A landscape with many valleys, sampled at points; each row gives a point and its height.
A ball rolls from a point to whichever of its 4 nearest points has the largest drop for the distance, and stops where none of them is lower. Distance is the straight distance between rows; heights are no part of it.
gumik h=492: [98, 103, 100, 105, 90, 105, 100, 109, 86, 116, 110, 106, 80, 107, 107, 103, 92, 99, 105, 97, 93, 70, 86, 89, 84, 107, 106, 111, 108]
mabo h=203: [103, 97, 105, 107, 102, 95, 99, 86, 105, 100, 93, 110, 128, 94, 96, 91, 95, 112, 95, 93, 85, 119, 97, 96, 98, 93, 101, 78, 90]
pame h=398: [102, 92, 114, 109, 93, 109, 102, 93, 108, 108, 95, 101, 121, 83, 93, 109, 103, 106, 94, 92, 104, 113, 96, 101, 95, 112, 106, 94, 102]
rak h=159: [96, 98, 102, 106, 106, 92, 95, 88, 103, 99, 92, 110, 127, 100, 96, 87, 92, 109, 95, 94, 84, 118, 99, 98, 101, 87, 103, 78, 87]
zod h=570: [104, 75, 104, 104, 90, 87, 94, 127, 98, 99, 112, 105, 101, 106, 110, 96, 99, 107, 106, 125, 112, 77, 86, 104, 91, 97, 97, 133, 135]
mave h=413: [99, 132, 78, 73, 84, 106, 116, 114, 99, 116, 115, 113, 75, 117, 101, 108, 93, 102, 95, 111, 108, 64, 89, 86, 102, 106, 78, 111, 97]
lofi h=278: [104, 91, 116, 95, 92, 100, 107, 119, 98, 107, 106, 93, 92, 94, 91, 115, 83, 93, 103, 104, 97, 97, 104, 108, 90, 118, 102, 98, 106]
zib h=685: [96, 93, 121, 120, 100, 103, 93, 107, 104, 71, 78, 88, 101, 96, 92, 78, 101, 121, 76, 83, 88, 138, 118, 113, 109, 80, 108, 85, 82]
dulu h=349: [101, 94, 109, 98, 93, 100, 103, 112, 92, 113, 108, 100, 90, 96, 100, 114, 82, 94, 108, 101, 92, 93, 106, 100, 86, 118, 100, 98, 104]
bedu h=480: [96, 130, 85, 91, 100, 116, 104, 100, 95, 104, 108, 110, 75, 101, 104, 109, 96, 97, 101, 89, 104, 73, 97, 79, 96, 112, 101, 121, 103]
veve h=332: [91, 116, 81, 79, 111, 113, 96, 87, 110, 99, 95, 106, 107, 97, 92, 108, 101, 99, 113, 90, 107, 89, 114, 105, 95, 113, 104, 94, 88]
pitis h=283: [93, 79, 107, 105, 99, 94, 97, 97, 100, 85, 95, 98, 125, 95, 94, 100, 94, 110, 87, 108, 87, 133, 95, 117, 116, 93, 98, 97, 95]
Von h=188: [98, 141, 72, 82, 98, 106, 111, 106, 96, 113, 112, 126, 70, 117, 101, 101, 107, 78, 104, 94, 121, 84, 98, 70, 95, 107, 94, 118, 92]
mepek h=322: [104, 103, 122, 120, 102, 96, 92, 104, 96, 74, 83, 86, 102, 93, 89, 78, 105, 105, 81, 75, 83, 139, 129, 102, 103, 85, 115, 73, 75]
sev h=490: [116, 83, 98, 84, 77, 88, 112, 125, 105, 100, 133, 103, 107, 104, 100, 98, 91, 110, 100, 123, 114, 65, 81, 94, 98, 104, 82, 123, 127]
ral h=206: [103, 69, 122, 113, 99, 88, 101, 91, 90, 96, 95, 90, 118, 95, 110, 108, 103, 99, 92, 112, 95, 131, 92, 110, 117, 96, 96, 103, 109]
Pala h=167: [108, 67, 129, 115, 98, 82, 98, 91, 92, 101, 96, 86, 114, 90, 113, 114, 106, 91, 94, 109, 96, 130, 97, 111, 121, 91, 97, 104, 112]
sas h=387: [117, 71, 142, 112, 104, 88, 96, 104, 105, 107, 94, 88, 105, 89, 115, 111, 110, 85, 91, 108, 106, 108, 92, 116, 114, 94, 104, 113, 118]
nifil h=216: [102, 137, 70, 97, 106, 110, 107, 90, 98, 105, 109, 118, 75, 107, 105, 105, 108, 86, 107, 89, 113, 86, 104, 68, 86, 107, 100, 118, 97]
Suri h=234: [95, 71, 112, 106, 97, 88, 99, 91, 90, 88, 93, 96, 125, 97, 99, 101, 99, 106, 94, 110, 89, 134, 93, 116, 118, 94, 97, 98, 101]
nesen h=231: [99, 126, 64, 89, 120, 101, 100, 78, 105, 99, 106, 114, 96, 107, 94, 112, 99, 79, 117, 97, 102, 96, 117, 88, 84, 105, 96, 99, 81]
Zesim h=223: [97, 132, 85, 93, 123, 103, 100, 83, 102, 84, 95, 96, 103, 101, 92, 88, 95, 99, 92, 88, 84, 108, 97, 92, 109, 81, 113, 63, 80]
bon h=137: [102, 133, 46, 106, 126, 115, 107, 69, 105, 91, 111, 108, 83, 115, 90, 98, 98, 84, 109, 103, 110, 97, 109, 83, 81, 114, 88, 103, 88]
gub h=320: [117, 93, 87, 89, 70, 93, 109, 118, 108, 131, 139, 99, 101, 99, 105, 111, 103, 119, 117, 121, 119, 64, 92, 81, 96, 109, 81, 115, 123]
pere h=119: [100, 124, 85, 93, 118, 116, 99, 77, 114, 97, 88, 99, 111, 96, 101, 96, 106, 109, 97, 89, 106, 94, 106, 95, 95, 96, 104, 71, 86]
dig h=585: [107, 91, 103, 109, 91, 102, 101, 122, 101, 105, 114, 96, 86, 98, 107, 106, 87, 111, 99, 116, 98, 73, 89, 101, 84, 99, 106, 115, 124]
Disoz h=395: [99, 137, 77, 87, 101, 107, 109, 102, 97, 108, 109, 122, 72, 109, 102, 105, 106, 85, 105, 89, 114, 79, 100, 70, 92, 108, 99, 120, 95]
tuvos h=293: [89, 114, 84, 82, 107, 111, 99, 87, 97, 99, 102, 104, 102, 99, 92, 110, 94, 94, 115, 91, 99, 90, 116, 98, 96, 121, 96, 99, 93]
Dotur h=313: [93, 124, 80, 86, 114, 116, 96, 82, 118, 103, 93, 103, 107, 97, 93, 104, 110, 102, 107, 92, 110, 93, 111, 100, 93, 103, 106, 83, 86]
Sepi h=302: [85, 72, 109, 102, 94, 92, 93, 104, 97, 82, 83, 99, 118, 99, 92, 91, 103, 115, 89, 106, 91, 139, 98, 122, 115, 82, 104, 98, 93]
Bitoz h=75: [93, 137, 49, 96, 110, 118, 112, 91, 102, 97, 111, 117, 74, 117, 93, 89, 111, 80, 105, 95, 125, 93, 101, 70, 86, 117, 99, 124, 98]
mifeb h=279: [87, 66, 116, 109, 89, 89, 91, 102, 96, 85, 71, 96, 112, 97, 97, 93, 116, 111, 92, 100, 93, 139, 99, 121, 115, 70, 104, 104, 91]
leb h=608: [107, 71, 110, 108, 92, 80, 89, 125, 98, 102, 104, 99, 93, 105, 120, 99, 100, 105, 107, 122, 107, 81, 96, 107, 87, 94, 92, 128, 135]
fegi h=178: [99, 63, 129, 93, 90, 79, 102, 103, 98, 86, 100, 83, 112, 79, 110, 115, 113, 97, 91, 107, 93, 131, 105, 125, 135, 77, 103, 103, 104]
gizad h=401: [103, 142, 75, 76, 91, 102, 111, 112, 98, 117, 115, 123, 69, 116, 104, 108, 97, 91, 99, 102, 114, 77, 99, 75, 97, 103, 84, 114, 91]
deto h=448: [111, 93, 99, 94, 83, 94, 106, 125, 106, 105, 123, 106, 96, 100, 96, 101, 93, 109, 96, 116, 102, 65, 80, 98, 86, 95, 101, 121, 119]
zope h=340: [96, 96, 105, 101, 97, 106, 98, 90, 103, 113, 89, 108, 118, 93, 92, 98, 107, 102, 107, 86, 104, 101, 99, 99, 91, 116, 106, 91, 94]
Vok h=397: [100, 64, 133, 95, 95, 80, 99, 102, 94, 87, 104, 78, 110, 78, 124, 114, 106, 95, 91, 107, 91, 122, 106, 128, 143, 83, 98, 104, 111]
Gidi h=428: [96, 124, 85, 78, 87, 109, 111, 112, 93, 108, 110, 113, 75, 115, 99, 100, 94, 99, 97, 102, 105, 63, 84, 87, 101, 109, 91, 115, 103]
Bereb h=368: [101, 116, 82, 76, 79, 100, 114, 110, 92, 116, 114, 108, 80, 120, 100, 98, 95, 107, 102, 112, 106, 56, 80, 88, 100, 108, 76, 111, 104]
nom h=342: [110, 103, 80, 83, 70, 92, 111, 108, 95, 125, 122, 105, 90, 118, 102, 101, 104, 109, 112, 116, 108, 56, 84, 84, 93, 105, 72, 108, 109]
fef h=262: [112, 72, 139, 112, 102, 90, 99, 108, 102, 107, 89, 88, 103, 95, 105, 107, 110, 80, 96, 107, 109, 107, 90, 113, 109, 100, 103, 111, 117]
sovo h=470: [81, 115, 98, 112, 110, 108, 88, 101, 90, 83, 84, 90, 102, 103, 91, 71, 104, 105, 100, 82, 82, 121, 109, 104, 110, 83, 126, 69, 79]
vir h=396: [94, 96, 103, 92, 97, 104, 101, 97, 96, 114, 96, 108, 107, 98, 89, 104, 101, 92, 114, 90, 102, 96, 103, 100, 91, 121, 101, 95, 94]
resa h=663: [113, 70, 125, 102, 98, 77, 99, 123, 101, 101, 95, 91, 88, 104, 113, 102, 95, 93, 106, 120, 105, 91, 106, 115, 93, 101, 87, 113, 126]
kope h=412: [106, 95, 110, 108, 90, 103, 100, 116, 94, 112, 112, 96, 82, 96, 105, 112, 83, 102, 103, 106, 91, 86, 102, 97, 84, 110, 101, 103, 113]
maviv h=185: [109, 73, 134, 115, 103, 99, 101, 97, 94, 102, 91, 87, 106, 94, 104, 107, 108, 88, 95, 108, 108, 114, 88, 114, 111, 104, 100, 109, 117]
Gukat h=431: [118, 88, 92, 85, 73, 91, 113, 123, 107, 116, 137, 99, 106, 99, 105, 104, 99, 118, 109, 121, 121, 66, 91, 87, 100, 111, 77, 119, 128]
rutug h=132: [95, 141, 59, 90, 105, 108, 113, 102, 95, 108, 111, 122, 73, 118, 97, 92, 113, 76, 108, 93, 125, 88, 100, 70, 93, 116, 97, 122, 94]
Zepaf h=402: [90, 114, 92, 99, 100, 116, 102, 97, 82, 108, 107, 105, 80, 105, 107, 104, 89, 101, 106, 93, 95, 73, 95, 84, 92, 117, 98, 114, 108]
Pir h=151: [95, 102, 96, 98, 104, 110, 96, 80, 106, 106, 86, 103, 121, 94, 96, 91, 109, 107, 106, 87, 104, 95, 100, 98, 96, 113, 101, 86, 94]
kipu h=194: [109, 96, 85, 90, 73, 94, 106, 119, 109, 145, 144, 102, 99, 102, 105, 115, 105, 109, 129, 119, 121, 57, 89, 85, 102, 111, 88, 129, 120]
bozem h=166: [100, 131, 53, 102, 124, 106, 104, 69, 101, 95, 108, 112, 86, 118, 96, 100, 98, 79, 118, 99, 107, 97, 110, 82, 82, 111, 89, 104, 84]
sizoz h=250: [98, 62, 122, 96, 90, 78, 97, 99, 95, 90, 92, 91, 116, 88, 105, 113, 114, 96, 93, 106, 93, 138, 102, 122, 125, 72, 103, 104, 101]
tolut h=416: [84, 107, 104, 117, 104, 103, 86, 106, 94, 90, 82, 91, 104, 101, 95, 71, 107, 106, 99, 81, 83, 125, 112, 103, 104, 83, 126, 69, 78]
Mab h=426: [103, 99, 103, 106, 90, 101, 99, 109, 86, 116, 111, 101, 82, 103, 106, 112, 81, 100, 108, 99, 90, 85, 99, 93, 82, 111, 101, 101, 108]
fiv h=502: [105, 99, 105, 108, 89, 104, 98, 118, 97, 111, 113, 100, 83, 100, 105, 110, 87, 108, 102, 108, 91, 75, 90, 96, 79, 103, 107, 109, 115]
tobi h=81: [98, 91, 107, 104, 99, 92, 98, 93, 106, 92, 97, 105, 127, 91, 93, 99, 90, 112, 87, 101, 85, 128, 98, 103, 104, 91, 102, 87, 91]
tepot h=135: [88, 100, 102, 107, 106, 92, 90, 99, 102, 97, 91, 111, 121, 102, 90, 80, 94, 106, 96, 93, 81, 121, 101, 104, 103, 79, 115, 74, 80]
sol h=486: [96, 128, 64, 93, 124, 109, 93, 73, 108, 106, 93, 107, 95, 112, 94, 102, 113, 83, 112, 97, 118, 101, 106, 100, 81, 92, 105, 82, 73]
sigos h=487: [116, 71, 141, 114, 104, 87, 96, 101, 103, 99, 97, 81, 105, 82, 124, 117, 108, 90, 89, 109, 98, 112, 100, 118, 123, 88, 101, 112, 119]
teb h=213: [104, 79, 120, 111, 101, 105, 105, 91, 99, 99, 95, 90, 115, 89, 100, 107, 103, 103, 90, 104, 105, 120, 90, 108, 109, 112, 102, 103, 114]
Zike h=459: [79, 114, 97, 106, 114, 106, 89, 98, 96, 86, 86, 96, 109, 104, 91, 72, 101, 102, 102, 86, 82, 116, 101, 105, 111, 82, 127, 71, 79]
Lamo h=602: [101, 130, 70, 95, 119, 113, 95, 75, 111, 107, 89, 102, 95, 108, 98, 100, 112, 92, 106, 91, 114, 99, 106, 95, 87, 89, 105, 73, 76]
Buki h=96: [110, 70, 133, 117, 101, 87, 99, 93, 94, 104, 96, 84, 110, 89, 117, 112, 108, 89, 92, 106, 99, 122, 93, 110, 117, 95, 101, 106, 116]
nav h=482: [103, 130, 77, 95, 120, 111, 98, 74, 112, 105, 89, 103, 98, 103, 100, 101, 111, 97, 100, 92, 112, 100, 102, 92, 91, 85, 103, 66, 78]
Dez h=249: [102, 129, 71, 99, 113, 105, 103, 78, 100, 99, 109, 115, 89, 100, 106, 114, 100, 87, 115, 91, 101, 91, 119, 76, 86, 111, 95, 111, 92]
Vapos h=347: [93, 125, 77, 82, 115, 111, 97, 85, 115, 100, 97, 109, 107, 98, 91, 111, 103, 93, 112, 92, 107, 93, 113, 101, 92, 106, 104, 90, 84]
rurut h=514: [107, 79, 114, 106, 95, 96, 100, 122, 94, 98, 107, 89, 84, 104, 108, 101, 83, 106, 101, 118, 100, 87, 101, 114, 90, 111, 94, 108, 125]
gigik h=408: [97, 99, 120, 121, 100, 101, 90, 111, 104, 80, 82, 88, 103, 94, 94, 79, 104, 121, 80, 80, 88, 139, 122, 108, 103, 80, 113, 79, 81]
Figuz h=343: [88, 98, 96, 86, 101, 108, 100, 91, 94, 107, 95, 106, 108, 99, 90, 103, 100, 94, 117, 92, 102, 93, 107, 101, 94, 125, 99, 96, 91]
Vob h=705: [91, 79, 119, 118, 98, 101, 89, 106, 100, 74, 70, 88, 103, 100, 97, 79, 106, 124, 79, 90, 91, 139, 109, 117, 111, 77, 102, 94, 85]
Fami h=235: [100, 77, 116, 111, 99, 103, 101, 90, 98, 97, 97, 91, 121, 92, 101, 106, 100, 107, 90, 105, 98, 125, 88, 108, 112, 109, 98, 103, 110]
Venu h=378: [99, 109, 93, 86, 81, 100, 107, 114, 90, 113, 109, 113, 81, 115, 98, 96, 98, 97, 103, 105, 100, 55, 75, 88, 94, 105, 92, 115, 104]
naned h=263: [105, 84, 119, 98, 97, 99, 107, 119, 97, 99, 103, 88, 91, 100, 93, 109, 85, 94, 100, 110, 103, 98, 101, 117, 96, 120, 99, 102, 113]
maz h=244: [101, 83, 117, 114, 101, 108, 104, 92, 102, 95, 97, 92, 120, 86, 95, 107, 99, 109, 88, 101, 101, 119, 90, 106, 107, 112, 102, 101, 110]
durup h=265: [103, 89, 118, 109, 96, 109, 105, 96, 105, 102, 96, 96, 117, 83, 95, 111, 101, 106, 91, 99, 107, 114, 94, 105, 102, 115, 103, 100, 108]
relip h=312: [97, 124, 59, 92, 125, 106, 96, 75, 105, 102, 101, 113, 94, 114, 88, 105, 103, 79, 118, 101, 111, 99, 110, 98, 83, 101, 99, 93, 74]
ren h=136: [96, 102, 99, 104, 109, 96, 98, 83, 103, 96, 89, 108, 126, 103, 99, 81, 96, 107, 98, 94, 84, 109, 99, 95, 103, 92, 99, 74, 87]
lizik h=115: [90, 109, 96, 101, 112, 97, 94, 92, 97, 91, 91, 106, 119, 108, 94, 76, 92, 106, 98, 92, 82, 111, 99, 98, 109, 87, 112, 73, 82]
deve h=449: [98, 93, 113, 95, 94, 104, 103, 106, 99, 113, 99, 105, 109, 90, 86, 110, 98, 92, 109, 92, 104, 102, 105, 105, 89, 118, 107, 97, 99]
ruba h=199: [104, 76, 126, 105, 102, 101, 105, 111, 97, 101, 93, 87, 102, 95, 92, 101, 102, 86, 97, 107, 112, 106, 89, 120, 104, 117, 103, 108, 113]
lidu h=228: [98, 97, 100, 108, 103, 100, 96, 80, 103, 104, 87, 106, 125, 96, 99, 90, 103, 109, 101, 89, 97, 107, 98, 95, 94, 101, 101, 82, 91]
vuvov h=292: [89, 93, 106, 107, 98, 99, 89, 111, 109, 87, 88, 104, 116, 96, 89, 87, 96, 116, 88, 97, 86, 133, 107, 117, 106, 75, 114, 86, 85]
bal h=63: [90, 100, 113, 117, 100, 102, 86, 112, 105, 90, 85, 98, 108, 97, 93, 79, 103, 115, 91, 85, 86, 131, 116, 108, 104, 76, 120, 78, 80]
buv h=365: [105, 103, 91, 84, 79, 93, 111, 115, 93, 115, 117, 112, 86, 115, 99, 94, 96, 100, 104, 109, 102, 56, 77, 88, 90, 101, 88, 109, 106]
Rebov h=82: [99, 140, 44, 104, 116, 121, 114, 79, 107, 94, 112, 111, 76, 113, 92, 93, 108, 86, 104, 99, 121, 94, 105, 72, 78, 117, 96, 119, 96]
tabag h=192: [97, 120, 90, 93, 116, 105, 100, 80, 107, 90, 90, 96, 114, 101, 99, 83, 93, 110, 96, 92, 88, 102, 97, 94, 107, 91, 103, 69, 86]
Nam h=438: [93, 104, 98, 100, 96, 106, 99, 98, 80, 110, 106, 103, 84, 104, 105, 106, 85, 100, 114, 93, 90, 82, 105, 88, 90, 124, 96, 105, 104]
dek h=239: [97, 110, 90, 97, 113, 110, 101, 76, 109, 98, 86, 99, 120, 99, 101, 84, 102, 113, 99, 90, 98, 96, 99, 98, 102, 102, 99, 76, 88]
Nezo h=341: [103, 106, 73, 86, 74, 99, 107, 104, 98, 139, 127, 101, 90, 117, 107, 107, 109, 114, 121, 120, 115, 56, 84, 88, 101, 109, 77, 116, 114]
mig h=471: [87, 114, 100, 117, 108, 109, 91, 96, 87, 80, 79, 79, 98, 101, 91, 70, 112, 106, 102, 75, 79, 127, 121, 100, 108, 92, 124, 66, 79]
belib h=522: [114, 80, 100, 88, 81, 89, 107, 126, 102, 96, 126, 107, 108, 105, 103, 97, 92, 110, 103, 123, 114, 68, 81, 97, 98, 104, 85, 129, 131]
Roka h=337: [103, 92, 109, 110, 98, 100, 102, 90, 109, 99, 99, 104, 128, 89, 98, 104, 94, 112, 92, 95, 88, 123, 96, 99, 101, 100, 99, 86, 96]
Let h=324: [92, 123, 85, 96, 102, 117, 101, 93, 88, 101, 110, 106, 82, 98, 110, 109, 88, 101, 107, 90, 95, 76, 103, 84, 97, 118, 99, 116, 105]
gopef h=220: [109, 69, 132, 112, 97, 81, 98, 94, 96, 99, 97, 85, 113, 87, 117, 118, 106, 91, 93, 111, 94, 128, 98, 114, 123, 86, 100, 104, 112]
bep h=156: [92, 123, 88, 93, 122, 105, 99, 86, 103, 85, 92, 96, 113, 100, 94, 79, 90, 104, 96, 92, 84, 107, 98, 97, 111, 87, 111, 64, 82]
Tur h=531: [117, 69, 132, 99, 99, 79, 101, 121, 103, 100, 91, 89, 92, 102, 105, 104, 98, 80, 102, 112, 108, 95, 99, 120, 100, 101, 92, 111, 118]
tigak h=422: [97, 108, 114, 119, 105, 101, 95, 91, 81, 69, 82, 82, 106, 95, 81, 68, 113, 95, 93, 72, 77, 137, 126, 99, 104, 95, 117, 65, 73]
kuf h=642: [114, 73, 144, 102, 106, 85, 93, 114, 114, 96, 90, 83, 101, 89, 116, 113, 105, 90, 89, 109, 102, 92, 97, 128, 123, 90, 95, 121, 123]
sos h=415: [122, 95, 92, 83, 73, 89, 115, 121, 105, 113, 134, 102, 100, 101, 99, 105, 97, 114, 105, 121, 110, 61, 85, 86, 93, 103, 79, 113, 119]
goni h=702: [109, 72, 117, 106, 96, 85, 97, 123, 97, 99, 102, 91, 88, 109, 115, 100, 90, 104, 105, 125, 105, 87, 101, 113, 90, 105, 89, 114, 132]
rira h=246: [93, 119, 84, 90, 110, 111, 102, 88, 94, 100, 107, 105, 92, 99, 104, 113, 87, 99, 113, 90, 92, 85, 114, 87, 94, 123, 97, 107, 99]
fav h=518: [118, 72, 144, 104, 104, 83, 97, 116, 110, 101, 92, 91, 98, 90, 110, 111, 106, 81, 91, 109, 106, 97, 97, 122, 111, 90, 98, 118, 118]
pupu h=168: [98, 128, 75, 93, 110, 109, 104, 85, 98, 100, 111, 110, 87, 94, 104, 117, 92, 95, 109, 91, 97, 88, 115, 80, 91, 116, 96, 111, 97]
dipa h=418: [95, 120, 90, 86, 91, 113, 105, 110, 91, 110, 107, 112, 78, 112, 101, 100, 95, 99, 100, 97, 100, 60, 79, 88, 97, 109, 98, 118, 105]
nanu h=669: [107, 78, 105, 108, 93, 92, 96, 123, 99, 98, 109, 94, 89, 106, 113, 97, 91, 108, 101, 122, 102, 80, 92, 109, 89, 103, 97, 121, 133]
vumus h=176: [95, 106, 115, 123, 99, 101, 89, 104, 95, 83, 82, 88, 100, 94, 91, 75, 107, 109, 88, 76, 84, 134, 125, 101, 103, 82, 119, 69, 78]
kal h=202: [102, 86, 123, 98, 98, 106, 106, 112, 100, 102, 100, 89, 103, 89, 86, 110, 96, 93, 95, 101, 108, 104, 97, 115, 99, 119, 106, 104, 110]
Duv h=253: [93, 127, 52, 96, 129, 113, 98, 74, 105, 95, 101, 109, 89, 121, 84, 98, 98, 77, 111, 104, 113, 99, 106, 99, 83, 103, 97, 93, 75]
Rek h=145: [102, 139, 42, 110, 122, 121, 110, 72, 110, 91, 110, 105, 78, 112, 84, 98, 97, 87, 101, 102, 114, 99, 106, 77, 76, 114, 91, 110, 88]
kofuv h=317: [89, 98, 115, 117, 100, 103, 87, 112, 107, 82, 83, 94, 103, 95, 93, 79, 103, 119, 84, 86, 88, 135, 117, 114, 107, 74, 115, 83, 82]
disef h=473: [92, 126, 89, 89, 96, 116, 107, 107, 93, 105, 108, 114, 76, 106, 102, 102, 95, 98, 100, 95, 103, 65, 85, 84, 98, 112, 99, 120, 104]
rerig h=658: [107, 66, 147, 108, 106, 86, 92, 104, 103, 97, 94, 78, 108, 81, 134, 110, 105, 96, 87, 106, 91, 96, 100, 133, 139, 89, 92, 116, 122]
vika h=315: [86, 67, 115, 111, 92, 93, 89, 103, 97, 79, 71, 93, 109, 100, 96, 88, 114, 117, 88, 97, 95, 138, 100, 121, 117, 73, 102, 100, 90]
kef h=359: [101, 88, 111, 109, 97, 102, 102, 90, 107, 97, 98, 100, 127, 83, 97, 108, 95, 113, 86, 100, 93, 125, 96, 101, 103, 104, 98, 92, 103]
tovi h=310: [94, 108, 110, 122, 104, 103, 90, 99, 89, 82, 81, 84, 100, 97, 90, 72, 110, 104, 96, 74, 80, 132, 126, 98, 103, 90, 119, 64, 77]
Nupir h=255: [97, 124, 74, 81, 112, 105, 100, 84, 106, 97, 108, 107, 97, 98, 98, 117, 93, 92, 114, 92, 98, 90, 120, 92, 92, 112, 99, 102, 88]
Pon h=563: [107, 68, 139, 102, 101, 84, 95, 101, 99, 94, 102, 74, 110, 81, 129, 114, 102, 96, 89, 109, 91, 115, 105, 126, 140, 89, 98, 105, 118]
sotuk h=374: [105, 134, 83, 93, 123, 106, 100, 78, 110, 95, 90, 100, 100, 102, 99, 96, 104, 99, 92, 86, 98, 105, 98, 88, 98, 82, 104, 59, 77]
rekiv h=291: [108, 99, 80, 90, 71, 90, 106, 109, 100, 139, 132, 101, 93, 109, 108, 109, 107, 115, 125, 120, 117, 58, 86, 83, 97, 109, 79, 118, 114]
seb h=25: [97, 136, 57, 101, 117, 113, 109, 80, 100, 99, 107, 116, 78, 114, 101, 97, 112, 82, 111, 92, 117, 90, 105, 68, 83, 115, 96, 121, 98]
sedub h=460: [94, 112, 95, 97, 95, 111, 104, 103, 85, 110, 107, 108, 79, 107, 104, 100, 95, 100, 103, 96, 97, 63, 84, 88, 90, 111, 103, 118, 109]
neve h=560: [85, 83, 112, 113, 95, 104, 89, 108, 108, 80, 78, 95, 108, 98, 93, 84, 105, 123, 84, 93, 92, 137, 107, 121, 111, 77, 107, 93, 89]
Tuve h=307: [87, 88, 106, 102, 97, 95, 92, 105, 107, 84, 92, 103, 122, 97, 90, 94, 93, 115, 85, 100, 88, 135, 101, 117, 111, 81, 107, 91, 88]
rebo h=501: [97, 138, 81, 83, 96, 113, 108, 109, 100, 108, 112, 122, 72, 107, 103, 109, 101, 90, 98, 90, 111, 75, 97, 76, 95, 108, 99, 118, 97]
gusu h=388: [108, 101, 97, 94, 80, 96, 104, 120, 96, 115, 117, 112, 86, 105, 97, 100, 96, 101, 100, 107, 97, 62, 76, 91, 85, 96, 99, 115, 113]
Zopov h=756: [118, 70, 127, 98, 93, 70, 96, 127, 106, 100, 95, 95, 90, 101, 115, 108, 97, 96, 104, 120, 105, 89, 109, 112, 92, 93, 84, 116, 127]
pasog h=258: [89, 63, 117, 101, 88, 83, 93, 98, 95, 86, 86, 97, 117, 98, 97, 100, 111, 102, 96, 108, 94, 141, 97, 122, 119, 78, 103, 101, 94]
lugel h=198: [89, 95, 107, 105, 99, 93, 90, 104, 110, 92, 92, 108, 123, 96, 91, 91, 91, 113, 90, 96, 83, 129, 105, 109, 106, 79, 111, 84, 85]
kav h=429: [101, 126, 74, 88, 119, 113, 96, 79, 116, 105, 89, 104, 102, 100, 95, 105, 114, 98, 105, 92, 113, 96, 109, 99, 89, 92, 108, 76, 79]
dor h=179: [103, 81, 123, 105, 100, 108, 104, 106, 101, 103, 95, 89, 107, 92, 92, 107, 100, 95, 95, 104, 112, 107, 90, 116, 104, 119, 103, 106, 112]
Naveb h=305: [109, 75, 129, 101, 100, 91, 104, 120, 96, 100, 95, 87, 92, 105, 98, 101, 97, 86, 102, 112, 108, 101, 96, 121, 99, 112, 97, 107, 117]
Biri h=289: [98, 126, 70, 82, 115, 106, 97, 81, 110, 99, 101, 114, 99, 101, 92, 113, 99, 87, 115, 96, 106, 94, 120, 95, 87, 105, 101, 93, 83]
gigo h=329: [114, 70, 137, 112, 102, 83, 97, 100, 99, 100, 102, 81, 108, 84, 122, 120, 104, 91, 90, 108, 96, 121, 102, 114, 123, 86, 100, 108, 117]

Two balls start at each pair of points below. Name the first point that both come to, or write -.
Zopov, goni | dor
Vob, Sepi | pasog
Mab, nanu | kal

For each start below, name the point where the ball stops.
disef | kipu
gizad | seb
mave | kipu
rebo | seb
dig | dor
fiv | dor
Disoz | seb
leb | kipu

Call two points neighbours if one is among the 4 nearest of the other. Go from one point of each pair to the other, from neighbour to neighbour, staying as low as possible. Name the highest point that can't be avoided.
Buki, dor | ruba
kipu, pere | mave
tobi, fegi | pitis
pupu, Buki | veve
dor, fegi | gopef
pupu, seb | Dez
Pir, lizik | lidu
pere, lizik | dek
